A landscape with many valleys, sampled at points; each row gives a point and its height.
From any point a ball rolls to the lowest of the 2 points nearest to it. It stops when none of these is lower. Distance is the straight distance between rows; heights are no part of it.
z_427 h=367: [ 18  -5   6   2  11  17  -7 -13  -4  -2   2  -4   6 -14 -11 -14 -20   5
   5   5  -4   6  -5   3 -14  -2  14  -2]
z_562 h=233: [ 11  -5 -15   3  12  11 -20  -2   0 -10  -1   3  11  -3  13  10  32  -7
   4   0  -8   6   1  -3  14   7   4   2]
z_941 h=591: [ -4 -23  -2  -8  -5 -10 -13   6   0 -10   9  11  32 -10  12   7  10 -13
   9   4   7   0  -2 -18  -2  -8  14  -5]
z_758 h=580: [ 13  -4  -2   7 -23   4  -5   7  -5  -5  16 -11 -19  -4   2 -13  -7   0
   3  -1   1  -7  -2   8  -3  13   9   2]
z_493 h=420: [  1   1 -13   1  11  10  10  11   2   6  -8   2   5   5  -7  15 -19  -9
   7  -5   2   5 -16  -2 -25  -1 -29  15]
z_885 h=430: [ -5 -11 -18  -8   2   0   5  16   6  -1   1   4  20   5  -2  18 -14 -14
   8  -3   0  -3 -12  -7 -19  -1 -26   4]
z_522 h=521: [ -8  -9  25  -5 -13 -25   3  14  -2 -10  -1  -2 -12   8   8  11   7  -4
   3  -7  13  -8  -2   7   3 -11 -10 -15]
z_219 h=561: [-11   0  -4  -5 -16 -10  -3   8  -6  -5   5   1   5   6  10  -9  15   3
 -10   1  -7  -5   4  -8   3  -5  15   1]
z_119 h=576: [ -5 -20  -9  -2 -22  -8 -10  10  -2  -8   8   9  12  -4  17  -8  12 -11
   2   1  -5  -3  -6 -14  -6   0  12  -1]
z_700 h=391: [  5  -6  -1  -1  32  11 -13  -7  -1   6  -3   4  19  -4  -2  20  -5  -1
   8  -6  -1  10  -3  -8 -12 -11 -21  -3]
z_484 h=451: [ 11 -23 -13   9  -2  20 -24  -8   3 -16  -2   9   2   0  18   9   0  -2
  11   0   9  -3  -8   5   0  24  -3   1]
z_159 h=538: [-29   2   9   7   2 -28  20   8  17  10 -23   8  17  13  -1   6 -19  -2
 -21   2   9  11 -16 -12 -10   4 -16   2]
z_425 h=426: [-12   6   1   0 -19 -12  23  -3  12   3  -3   5   7  11  -7 -22   3   7
  -7   6  -6  17  -5   0  13   2  27   7]
z_245 h=558: [-27  14  22  -7   5 -24  21   2  11  13 -14   5   6  17 -14   6 -24   3
  -8   1   6   2  -3   3 -12  -6 -19  -7]
z_584 h=255: [  3  13   2  15  15   3 -21  -3 -13   2  -1 -15 -16  -5  10   8   4   4
  -3   7 -28 -16  20  18  -2  -2  -4  -7]
z_989 h=305: [  9  13  12   0  31   9   7 -17 -10   4  -5   2   3 -14  -1 -10 -12  14
   7  12 -26  -3   2   5  -7 -19  16  -6]
z_570 h=553: [ -7  14  -6  -1 -17  -9 -10  13 -11  -7  15  -9 -15  -3   9   0  19 -15
  -3  10 -10 -19  17   6   9  -6   6   1]
z_878 h=433: [ -8  -5  -8 -10 -28  -4  14  20  -1  -7   4   8   7 -13  -9  -6   2 -16
 -14   9  12   4  -6  -7   8   5   8   1]
z_693 h=425: [-15  13   6   3 -14 -12   8 -11   3  15  -5  -7 -17  13   0 -27 -16  19
  -5  -1 -22 -13  12   9 -15 -13  24   8]
z_659 h=310: [ -1 -11  24  -1  18  -6 -15  -4  -6  -5   1  -1  18 -10   9   8   6   0
   2   4  -7  -4  14  -4  -1 -25  12 -15]
z_319 h=574: [ -7  30  10 -11  16   2  32 -13  10  14 -10  10  12   2 -23  -5  -6   8
  -3   0  15  15   1   2   1  -2  -7 -12]
z_376 h=626: [  0 -12   4  14  -3 -14 -15  -6   7   6  -5  -7  -8  22  13   1  -4  14
  10  -8  -6 -11  -8   3  -3  -1 -10  -1]
z_732 h=567: [-14  16  20 -11  11  -9  26  -5   8  22 -11   4   8   8 -21  -4 -19  11
   3   3   6   8  -6   4  -8  -3 -11 -13]
z_662 h=369: [ 31  -9  17   4  12  22 -14 -16  -4  -5   5  -6  19 -17 -13  -5   2   1
   7   7   4  15  -5   0  11   4  17   1]
z_501 h=537: [ -4  -7   4   4 -18 -19  -4   7  -2  -8   3   0 -13  10   6   2   1   0
   0  -3   1  -7  -1   0   0  -1  -8 -12]
z_469 h=466: [  7 -23  -8   2  -1   6 -25   0   6 -16  -8   9  -6   5  24  15   2  -4
  19   2  20 -20 -15   3   5  21  -8  -2]
z_581 h=114: [ 11   0 -19   9  -5  10  -1   1   8 -12  -6   5 -16  -1  18  14  11   3
   0  -2  15 -11  -4   1  12  26 -16  -4]
z_972 h=206: [  3  -6  23  -8  15 -11   3  -2  -8   4  -5   3   6  10  -7  15   1   0
  15 -11  10   1   9   2  -2 -22 -15 -21]
z_140 h=377: [ -5  -9   7   2  23   1  -8 -15   2  -1  -9   8  13 -14  15   3 -16  -7
 -11  11 -30   0  -9 -12 -16 -22  28   1]
z_56 h=170: [ 18 -12  -2   4   0  18  -4 -11   6 -16  -5   0  -1  -5   7  18  13  -4
   0  -8  19   7 -17  -3  20  21 -13   1]
z_92 h=595: [  1 -21 -20   8 -18  15  -7   9   7 -10   2  10 -10   5  13  -7 -16  -3
   5  -6   2  -4  -8  -9 -11  20  -1  20]
z_156 h=216: [ 10   1  18  -6  -8 -11 -11   4   0 -14  11 -13 -14 -11  -5  11  24 -27
   4   2  16  -8   9   4  32 -13   3   2]
z_491 h=614: [-20  -3  -5  13   0 -21  -6  -1   6  10  -8  -7 -13  32  13  -4  -5  11
  -1 -11 -15  -5   3   6  -4  -5  -4  13]
z_706 h=483: [  9 -27   8  -4  -7  -7 -20   0  -5 -18  -7   1  -4   2  25  14  -2  -7
  24  -6  19 -20  -5   1  -1   7  -7  -9]
z_745 h=410: [  1  12  12   6   0  -7   8 -14   0  10  -4  -9 -10  11  -9 -25 -18  29
   3  -1 -17  -5   0   9 -12  -6  13   4]
z_720 h=383: [ -3  -6 -10   7  -4   2   1  -7   1   5   2  -4  -9   9   3 -22  -5  15
   3  -1 -15   1  -1  -4  -9   2  12  20]
z_321 h=450: [ -1  -4  -4 -10 -13  10  24  15  -5  -1  10   4   7 -17 -23  -8  -8 -10
  -5   4  16  11  -9 -11   0  10  -1  -6]
z_875 h=550: [ 13 -22   9   5 -28  -3 -22 -10  -2 -17  14 -10 -20 -12  23  -8  -7  -2
   2   9  11 -30  -3  12 -10   9  17  -6]
z_955 h=335: [-16   9 -19   1 -12  -7   2  19  -1   1   2   0 -13  16   4   1 -15  -4
  -4  -4 -12  -6   4  -1 -17   2 -16  13]
z_368 h=332: [ 26 -20   5   5  13  19 -20 -10  -2  -8   4   0  20 -13  -6   0 -10   4
   5  -4   6   9 -10   5  -9   6  10  -3]
z_576 h=437: [-23   7   9   2 -14 -16  17  -4   4  13  -5  -7 -10  26   1 -21 -21  16
  -2  -3 -15   0  -1   0 -15 -12  16  19]
z_866 h=128: [ 10   4 -23  12  -2   7  -9  -2   7  12   5 -10 -26   5  13 -10  -4  17
  -2  -1 -14  -4  16   9   3  12  -5   7]
z_731 h=554: [  4  17   9 -20   8   7  20   5 -11   2   8  -2   6 -15 -22  14   1 -14
  -3  -5  25   4   9  -3   6  -9 -12 -17]
z_728 h=172: [-18  -2 -23  -8   4  11  10   4   8   9  -4  12   7   5   4 -21  -8  -1
   0  -2  -7  14   0 -14 -10  -3   8  24]
z_877 h=294: [ 15 -18  -8   6  19  19 -27  -5  -4  -7  -4   7  16 -18  -2   2 -13  -4
   7   0  -7   3  -9  -3 -20   1  -1   2]
z_217 h=544: [  2  21   4 -16   7  14  21   3  -2   5   5   4  11 -24 -20  12   1 -17
 -17  -1  29  10  -7  -6  15   4 -16  -5]
z_527 h=539: [  8  31   7  -7  23  11  -7  -3 -13   7   1  -7   3 -11 -19  12  17  -3
   4   3  -3   4  18  12   7 -15  -4  -1]
z_302 h=523: [ 26   0   9  -2   7  23   7 -16  -4  -2   8   1  11 -16 -20  13   9 -11
   1  -3  24  18 -14  -3  19   0  -8   6]
z_914 h=393: [  3 -11   2 -13 -18   6   6   4   1  -2   9   4  22 -17 -13  -8   7  -3
   3   5   7  10 -10 -13   4   1  24   1]
z_548 h=589: [ 23 -22   7  13  -7   4 -19 -11  -3 -14   7  -7  -6  -5  10  -4  -6   2
   7   1   6 -12  -4  10  -3  17   6  -5]
z_111 h=454: [-24   3  -2 -12  -5 -18   0  15  -2   6   2   9   8  12  -1  -1  -6  -1
  -3   4  -9  -6   3   2 -14 -12  -4  -4]
z_559 h=151: [ 14  -2 -17   5   0  18 -18   7  -5 -10   6  -3 -24  -2  18  15   4  -5
   6   8   5 -16   3   9   3  22 -10  -3]
z_986 h=209: [-23  14 -27 -10  -3  13  16   9   9   1   0  13   2   2  -1 -20   4   0
 -10   4 -16  20  11  -5   2   6  18  20]
z_760 h=238: [ -5  -4  27 -18  15 -12  -2   7  -7  12   1  -5  12  -1  -7  12   2  -5
  11  -5   9 -10  23  -4  -1 -24  -3 -22]
z_926 h=481: [ -7  -7   3  -7   9  -4  13   0   5  15   3  -3  19   1 -15  -2 -18  -3
  11   1   6   6  -6  -5 -17  -7  -6   0]
z_654 h=274: [ -2  -6  22 -11   5 -12 -12   5 -11  -2   4  -4  10   4   8  10  14  -6
  10   3  -5 -11  20  -3   3 -20  -2 -13]
z_223 h=463: [ 14  -8  -1  -4 -18  11   2   8  -9 -12   9   5   0 -17  -7  11   8 -15
  -5   2  18   4  -8  -2  10  13  -6  -4]
z_589 h=653: [  0  -3   8  -3  -5  -9   4  17  -4  -1  -1   2  -7  11   5  26 -17 -17
  10  -6  12 -17 -12   9 -17  -8 -36   0]
z_967 h=131: [-13   2 -21 -14  14  11  16   3   9  11  -4  16  21  -3  -3  -7   1  -5
   1   3  -1  20  -6  -9  -7   5   1   9]
z_597 h=278: [  7  20  20  -6  17   4  -1  -8 -15   8   0  -5   6 -14 -10  -4  -3   7
   6  17 -17 -11  14   8  -6 -18  19  -8]
z_193 h=588: [  3   0  -7  -1 -22   0   4  18 -11   0  12  -1 -21  -2  -8  -6 -25  -4
   0  -5   7 -13  -4   6 -26  -1 -11   5]
z_198 h=516: [  1  17   6   3  -3  -6  -5   4   3 -10   3 -17 -15   6   1  15  26 -16
  -5  -3   3  -7  12  10  30  -2 -11  -5]
z_90 h=503: [  2 -21  23  -3 -11 -23  -8  10  -2 -12  -1   0  -8   3  18  13  -2  -7
  21  -8  19 -26   2   6  -5  -7  -8 -13]
z_587 h=601: [-16  -1 -10  14 -12 -14  -7  -6   8   5  -4  -6 -16  18  25 -11   4  16
  -7  -4 -23 -12  15  -3   3   0  10   7]
z_947 h=522: [ 15  12  -6  -2  -1  19  14 -13   4   2   2  -3  -1  -8 -23   0  10   3
  -7   3  13  23  -9   0  28  15   2  12]
z_423 h=517: [-20 -11   1   0  -9 -17  18   4  19  -1 -15  14  22   6  -1  -7   1   4
 -14   0   6  22 -16 -21   3   5   7  -2]
z_803 h=119: [ 10 -18 -27   9  -5  21 -20   0  10  -3   6  -3 -29   1  15   1 -19   5
   6   3   9 -14   3   5  -2  29 -10   6]
z_687 h=498: [  8   6   7  13  19  -6  -4 -21   1  15  -9 -12  -1  12  -3  -4  16  27
   2  -8  -8  17   4   9  22  -1   1  -6]
z_804 h=548: [-30   7  19   7  -7 -32  16  14  10   4 -21   3   3  17  -3   9 -20  -2
 -21  -3  17  -2 -10   5 -15   1 -24  -3]
z_991 h=329: [ -4   6  16   7  26  -5  -3 -16  -9   8 -13  -6  -2  -3   5  -4 -20  11
  -2  11 -33 -13   1   2 -12 -26  15  -1]
z_573 h=364: [-18  -3 -17   9 -13   2   2   5   7   6   7  -7 -23  11  11 -19 -20  13
  -3  -6 -13  -6   5  -3 -13   3   9  26]
z_793 h=504: [  0  23  11  -7  -2  -1   4   1   1  -6   3  -6  -7   4 -13  11  22 -17
 -10  -8  13   6   6   9  25  -5  -8  -1]
z_869 h=578: [-17   9  -7   2 -22 -10 -10  10 -12  -5   8  -1 -16   6  15  -9   5   0
 -12   4 -22 -22  13  -8 -13 -12  17   5]
z_619 h=253: [  7   0  23 -10   1  -9  -3  12  -2 -11   6  -6   8  -2  -3  16  20 -21
   6  -5  22  -2  16  -1  24 -17   1  -7]
z_830 h=479: [ 11  10  -4  -5   1   9   3   9 -13  -5  13  -1  -3 -13 -10  16  15 -13
  -2   0  12   4  -1   3  12   4 -12  -5]
z_6 h=492: [ -1  27   6  -4   1   4  16   3  -5  -3   5   3  -8  -8 -12  12  12  -6
 -16  -4  18   4   1   6  14   0 -20  -9]
z_716 h=177: [  3   4  13  -3  13   5  11  -5  -6   1  -6   3   1   6  -9  17   2  -1
   4 -12  17   3   0  -1   8 -10 -22 -17]
z_390 h=257: [ 10 -12 -19   3   6  16 -14   5  -2  -9   1   8  12  -3   7   7 -17 -16
  10   0   0  -2  -6  -4 -26   0 -10  10]
z_585 h=441: [-17  -7  -4  -4  -2 -12   5  14  10   4  -1   9  10  19   5   9  -6  -4
   0  -4  -2  -4  -7  -6 -11  -6 -17   1]
z_817 h=535: [ 17  12   2  -7   1  21  17  -5  -5 -10   5   8  11 -21 -14  11  12 -16
 -19  -6  24  17 -11  -9  24   4 -19  -1]
z_330 h=453: [ 14  -6  -3  24  14   0 -11 -27   8  15  -5 -15  -4   3  17 -17   5  26
  -3   3 -23   5  12   6   8   2  11   2]
z_366 h=319: [ -3   1 -15   7   1  -1 -12  10  -3   3   1  -5 -21  16  12   2 -17  -5
   7  -3 -10 -19   3   4 -25   0 -17  13]
z_908 h=448: [ -1  -6 -13 -11 -15   6   2  20  -6  -9  15   8  10 -14  -5   5   9 -17
  -5   4   9   3  -1 -12  -1   5  -3  -4]
z_956 h=557: [ 13 -14   3   3  -4   9  12  -4  -1   7   0   4  -5   1 -14 -12 -17  13
   8  -7   6  12 -20  -4  -7   8  -2   7]
z_249 h=449: [-13   0  16   8 -14 -17  15   5   6  11  -3  -6  -5  29  -5  -8 -29   9
   1  -9  -7  -2 -14   8 -20 -10  -4  14]
z_191 h=351: [ -8  -1  21  -4   5 -15  -2 -10  -3  14  -4  -1   5   3   5  -3 -17   7
  -2   4 -24 -18   5  -6 -18 -29  15  -5]
z_97 h=124: [-19  18  -9  -8  21  -5  16   2   4  13  -5  12  13   1 -11   6  -6   2
 -11  -6   7  10  -3  -7  -4  -1 -25 -10]
z_116 h=593: [ 12  -7  -7   9 -26  -2 -11   2   0  -1  15 -17 -31  -6  18 -10  -1  -2
   0   6   3 -23   7  17   5  14   9   0]
z_326 h=189: [  9  -6 -25   8   3  14 -29   7  -1 -13   3   1 -16  -3  25   4  -7  -1
   3   4  -7 -21   6   5 -13  12  -9   8]
z_519 h=409: [  5  -2  -2   1  26   8   5  -2   0  15  -7   0  15   8  -9  12 -16   1
   6 -11   2   9 -12   1 -15  -8 -26   9]
z_591 h=579: [ 10  -9  -6  -6  -9  -3  -3  11  -7  -4  10   7  -6  -3  -8   3 -13  -5
   5  -3   6  -4  -9  -3 -17   6 -13   0]
z_717 h=196: [-12  28 -19  18   3  -5   8  -6  10   9 -14  -4 -20  19   3  -3   6  18
 -16 -11 -10  15  10  13  20  16 -13   2]
z_167 h=328: [  9 -15   5  -7 -20  -5 -15   9   1 -18   9   4  13 -12   7   8  26 -23
   5   6   8  -2   0  -6  16   2  15   1]
z_285 h=240: [-11  18 -20   2   8  10  16  -5   3   6 -12   6   6  11  -5 -18  14   4
  -4   1 -13  23   4   3   9   7  13  12]
z_825 h=404: [ -2  -1  -3  -3  -8   2   8  -4  -3   1  -2  -4   2   6 -10 -20   3  15
   1   2  -8  10   1  -3   6   4  16   4]
z_536 h=592: [ -9  37  13  -4   4  -6  28  -6   5  -1  -5   3   6   1 -23   2   9  -6
 -14   5  13   8   6  12  15  -1  -1  -8]
z_341 h=78: [  8 -16 -19  14 -12  19  -9  -2   7   5   8  -8 -29   4  13 -16 -20  10
  -2  -2  -4  -6   9   5  -3  20  -4  19]
z_122 h=534: [  0  16   4  -3  -6 -13 -14   5  -2  -8   2 -17  -8  -1  -8   4  27 -14
   0   8  -5 -12  18  12  23  -7   7   6]
z_876 h=167: [ -8  11 -21  15  -1   6   7  -6   9  11  -3  -8 -20   8   9 -11  -2  23
  -9  -9 -10  11  10   7  13  14  -2  13]
z_304 h=566: [ 13 -15   1   8 -15   1   4  -2  -5   1   6  -8 -19   2  -6 -13 -21   7
   9  -1   9  -3 -14   3  -8  12  -2   2]
z_125 h=524: [ -3  33  -3  -3  24  11  -7  -7 -12  13  -3  -1   3  -2  -7   5  19   9
   0   7 -18   8  14   9   2  -7   2   1]
z_375 h=487: [ -4   8   3  -5  24   2   7  -6  -1  15  -8   9  14  -1  -9 -11  -3   7
   6   5 -19   1   4   0 -17 -13   5   3]
z_367 h=392: [ 13   5   7   0  11   6   5  -5  -8   8  -4  -6  -7  -5 -16 -18 -11  16
  11  -1  -7   0   0   6 -13  -7  15   5]
z_66 h=549: [ -4  10  -6   3 -18  -3   2  14  -8  -7   8  -3 -16   1  -7  -1   9  -2
  -5   2   2  -3   5   7   6   5  -5  -2]
z_148 h=349: [-10  -9 -15   4 -23  -1   0  14   1  -7  11  -2 -18  12  11  -8 -22   1
  -6  -2  -6 -14  -1  -8 -17  -1  -2  20]
z_949 h=141: [ 15   3  -8   7  -3  16   4  -4  -1 -18  -6  10  -9  -7   9  13  10  -3
 -10  -4  30  -4 -16   0  14  19 -32  -6]
z_606 h=256: [ 13  -7   9  -6 -18  -2 -14  11   1 -15   9  -5 -20  -9   8  14  21 -29
   6   4  18 -18   6  10  24   6  -3   2]
z_444 h=220: [-17  19 -10  14 -12 -13  13   3   6  -1 -11  -3 -23  17  -1  -6  -3  13
 -18  -7   0   7   5  10   8  13  -9  -4]
z_788 h=401: [ 25 -17   1   4   1  19  -5 -13  -1  -3   6  -4  11  -6 -11  -3   7   0
   0   4   8  19 -13  -5  15  22  14   8]
z_480 h=284: [ -9   0   6 -10   7  -5  -5   9  -4  -4   4   3  16  -1  -1  17  18 -12
   0  -3  10  -1  17  -6   9 -16  -4 -14]
z_42 h=490: [ 6  4 -3 -1 15  9  8 -7 -1  6 -5 10 18 -4 -9 -4 12  4  4 -8  2 24 -8 -7
  9  7  0  0]
z_725 h=583: [-13  42   0  -4  10  -2  35 -15   2   1 -10  10   2   0 -20  -8  -3   1
 -18   8  11  20   6   6   7  11  -6  -8]
z_79 h=568: [ -4   7 -10  -5 -24  -1  -4  18 -16  -5  18  -3 -17  -3   1 -12   6  -7
  -8   5  -8 -17  14  -2  -9  -1  16   2]
z_615 h=547: [-25   1  -6   5 -18 -23   3   5   7  -4  -5   6   6  18   9  -8  14   5
 -11  -1  -8  10   5  -7  12   5  10  -3]
z_754 h=361: [  9  -6  -5  -4  -9   5  -8   5   1  -6   7   5  14 -12   3   3  18  -8
   2   9  -6   9   0 -13   9  -2  19   5]
z_176 h=375: [  1   1   8  -2  -5 -10  -1  -7  -4   6   2  -4  -4  -3  -3 -17 -15  10
  -6   4 -15 -10   1  -4 -20 -20  25   8]
z_3 h=556: [  4  15   4 -15  20   9  -9   7 -14   4   4   3  12 -13 -10  20  10  -9
   6   7   0  -6  21   1  -7 -15  -7  -8]
z_300 h=474: [  2 -13   4  -6  13   0  21  -8  10   9  -6  11  24  -1 -14  -6  -1  11
  10  -1   7  26 -15 -11   0   1   3  -7]
z_590 h=465: [  2  -7   1 -14   1  -1  14   7  -5   7   9   4  16 -14 -17   0  -7  -5
   5  -5  15   6 -10  -9  -6   0  -9  -9]
z_798 h=506: [ 15 -13  11  -7   0  12  -2  -5  -1  -6   9   5  20 -12 -10  10  10 -10
   5  -4  18  19  -4  -9  15   2   1  -8]
z_209 h=637: [ -1  -5   4   9   8 -14  -4  -1   3   2 -12  -5 -16  24  13  12  -7   8
  13 -14   7  -9 -15  11  -2  -3 -30  -8]
z_645 h=527: [-32  -8  -5  -3  -2 -24  18  12  21   8 -14  12  25  12  -1  -1  -8  -7
 -14   5   1  19 -10 -10  -9   0  -1   1]
z_489 h=93: [ -8   9 -16  -9  25  11   8  -1   3  10  -3  12  18  -4  -7  13   4  -5
  -1  -3   2  15  -3 -16  -6   1 -14  -2]
z_711 h=343: [ 10 -14  16   0  15   0 -12  -9  -6  -5   1  -4  14  -4   0   5  -7   7
  16  -6   0   0   6  -2 -10 -14   2  -9]
z_246 h=205: [-12  11 -28   6   8  12   7 -12  15  12 -12  -1  -6   6   6 -21   5  14
  -1  -7 -17  24  12   6   9  10  12  20]
z_39 h=400: [-20   4  24  -2 -10 -20  -9   1  -7   3   2  -9   1  10   9  -3  11   5
  -6   3 -18 -17  10   0  -2 -18  17  -8]
z_261 h=200: [  5 -10 -11   6   3  12  -9  -2   3 -15  -3  10   9  -2   6  13  28  -4
  -4  -5  10  12  -8 -11  19  16  -3   1]
z_870 h=565: [  6   3   8 -22  14  12   7   7 -12   3  11   2   3 -17 -15  23 -10 -15
   4  -9  17  -4   8   0 -11  -4 -26 -17]
z_279 h=352: [  1 -10  16   9  24  -2 -10 -19   2  -3 -15  -6   6  -7  12  -7 -16   7
  -2   5 -29   2  -7   0 -13 -18  22  -9]
z_923 h=533: [-19  13   0   6   5 -14   2  -1   3   3  -9   0   7  16   5  -5  22   8
  -4   0 -16   9   8  -2  13  -3  11  -8]
z_53 h=536: [ 11   0  11   7  -4  13  25 -19   2   6  -6   3   8  -1 -16  -6   6  11
  -7  -6  18  22 -17  -2  24   9  -1   2]
z_948 h=374: [-17  11  16 -14   1 -15  -6   6  -5  12   4   0   3   0  -2  -2  -3   3
  -3   8 -15 -20  12  -5 -16 -21  16  -3]
z_298 h=370: [  6 -10   6  -1  30   6 -10  -6  -7   1  -2   3  14  -3  -2  10  11   5
   6  -2  -3  10   3  -7  -5 -14   0  -5]
z_546 h=518: [-10  17   9  -4   0  -6   6   1  -3   1  -4   1   6   7  -5   7  21  -2
  -5   5   0  10   8   4  25  -3   1  -8]
z_813 h=571: [  1  -3   4 -17  12   1 -11   8 -11   2   9   1   9 -15  -8  18  -7 -16
  13  -2   2 -12  10  -5 -17 -12 -15 -14]
z_253 h=570: [ 11 -17   4  11 -12   3 -20 -11  -5 -17   8  -7 -13 -16  10  -4 -13  -5
  -3   4  -4 -23  -2   4 -13   1  12  -4]
z_20 h=505: [ -9 -16   8  -3 -20 -12  16   4  12  -3  -2  13  23  -5  -9  -9   5   1
  -6  -1  14  14 -16 -15  10   7  14  -9]
z_230 h=444: [-13   8  -5  -7  -1   0  27  -3  15   6  -8  13  13   3 -15 -17   5   4
  -6   6   4  24  -9  -4   7   2  15  -3]
z_358 h=398: [  9   8   8   9   7   3  -4 -16  -7   2  -4 -10 -11  -8   4 -16  -7  17
  -4   8 -23  -6   4  -1  -7 -12  30   1]
z_87 h=546: [ 14 -10   0   4   9   6  20 -15   2   7  -8   4   1  -1 -13  -4  -8  14
  -3 -12   5  25 -21  -5   6  17  -3   2]
z_105 h=428: [ 17 -18 -10   4  -6  17 -14  -8   0  -9   8   1   4  -6   3  -4   7  -3
   4   0  -1   8  -7  -3   5  16   5   8]
z_638 h=507: [ -5  19 -13  -4  37  10  -1  -6  -5  18  -9  12  13  -1  -2   3  11   2
   4  10 -23   5  12  -1 -10 -12  -3   0]
z_740 h=288: [  8  -8   4  -5 -25 -12   0  11   9 -12   4  -8 -16 -12  -2   4  23 -25
  -7   7  17  -8  -9   5  30   5   2   8]
z_361 h=249: [  9  28  18   1   7  -1   5  -9 -10   7  -3 -15  -4  -8 -15  -9   5  11
   4  11 -12   1  18  20   7 -11  15  -1]
z_22 h=587: [ 10 -20 -21  -2 -12  12  -3  16  -1 -13  -1  10 -10  -3   3   2 -17  -6
   4  -4  16  -9 -15  -4 -14  19 -15   9]
z_476 h=424: [  7   7   0  16  10  -2 -11 -20   4  11  -4 -14 -10  -6  10 -14   2  13
 -13   8 -31  -3  12   7  10  -3  31   3]
z_471 h=603: [  2 -23 -18   9 -16  -1 -12   3  15 -12   0   4 -14  10  29  -1  -9   3
   7   2   6 -19  -6  -9   1  26   0  10]
z_228 h=645: [  4  -9   8   2  13  -1  -5   4  -2   0  -4  -6 -15  14   7  19 -16  -3
  22  -6   9 -22 -11  13 -17  -2 -33  -2]
z_668 h=416: [  0 -11  -1  -9 -31  -4  16   8  -3  -5   7   6   8  -2 -14 -19   0  -2
  -8   7   8   9  -8  -8   2   4  26   3]
z_387 h=459: [-15  -5  -6 -12   4  -6  28  -4  17  10  -3  13  30  -3 -16 -16  -3   0
   2  -2   4  10 -16 -14  -1   4  11  -1]
z_447 h=242: [-19  21 -11  10 -12 -13   8   5   5   7  -5  -8 -26  21   3 -15  -8  21
  -5  -3 -19   2  20  16   4   8  -3   3]
z_345 h=150: [ -7  21   5 -10  23   1   9  -6  -5  11  -5   4   6   4 -11  19  -2   3
   0 -12   7   7   3  -5  -5  -8 -30 -13]
z_957 h=590: [-16   9  -5   9 -13  -9 -13  -3   0   5   1 -13 -24   4  22 -11  -1  13
 -12  -1 -24 -22  19  -1 -11 -10  18   6]
z_892 h=489: [ -3 -19   6  -7   1  -3  10   1   5  -3   0   9  26  -3  -7  12   8  -1
   0  -6  17  17 -10 -16  11   2   0  -8]
z_342 h=215: [  7  21   6  10   6   1  -8  -9 -11   8  -1 -18 -13  -7   0  -3   6  10
  -4  11 -26 -12  21  18  11  -9  10  -5]
z_672 h=292: [ 18 -14  10   0 -11   0 -21   3   3 -20   8  -7  -4  -7  16   9  19 -15
   8   4  16 -12   0   5  11   1   7  -3]
z_764 h=273: [ 14  -6 -18  14   0  16 -31   1   8 -13   4  -5  -3  -6  20  12  23 -10
   0   7  -5  -9   5  -2  13  15   5   3]
z_696 h=315: [  6 -16   5  -1 -27  -3   6  11   4 -21   2   8  -1 -18   5   7  17 -22
  -4   1  26  -1 -19   1  21  15  -4   3]
z_429 h=525: [ 12 -22  18   1 -22 -18 -11   1  -2 -13   6  -6 -16  -2  22  -3  -3   0
  11  -6  10 -22  -5  10  -5   0   8 -12]
z_552 h=480: [ 12   5   9  14  10   0  -8 -19  -2  14   3 -14  -6  -1   0 -10   2  19
   4   1 -10   5   7   9  12  -4   8  -5]
z_450 h=471: [-10  10  -9  -8  10  -1  -1   5  -2  10  -2   7   4   6  -4  -5   3   0
   3   2 -16   3   2  -1  -8 -10   0   2]
z_260 h=293: [  4   3  -3  12   4  -4 -18   4  -6   1   3 -13 -24   9  12   2  -6  11
   1  -3 -16 -21  14  10 -12   1 -13  -2]
z_329 h=508: [  8  14 -11  -4  19  26   8 -11   6   4  -4   6  13  -3 -13  -3  17   3
  -4   3   2  31  -5  -1  20  11   8  14]
z_569 h=224: [  4 -12 -16   7   7  11 -27  10  -1 -17  -1   1  -1  -4  15   2 -18  -7
   7   2  -9 -19  -3   1 -32   2  -4  11]

Call two points neighbours if one is among the 2 nearest of the other. Go from one point of each pair to the other, from neighbour to neighbour, staying as low as possible. Name the highest point that can't be avoided.
z_489, z_892 -> z_813
z_156, z_341 -> z_480
z_489, z_341 -> z_285
z_342, z_591 -> z_193

Where does a ball stop that starts at each point below?
z_725 -> z_892
z_469 -> z_581
z_576 -> z_581
z_758 -> z_342
z_230 -> z_342
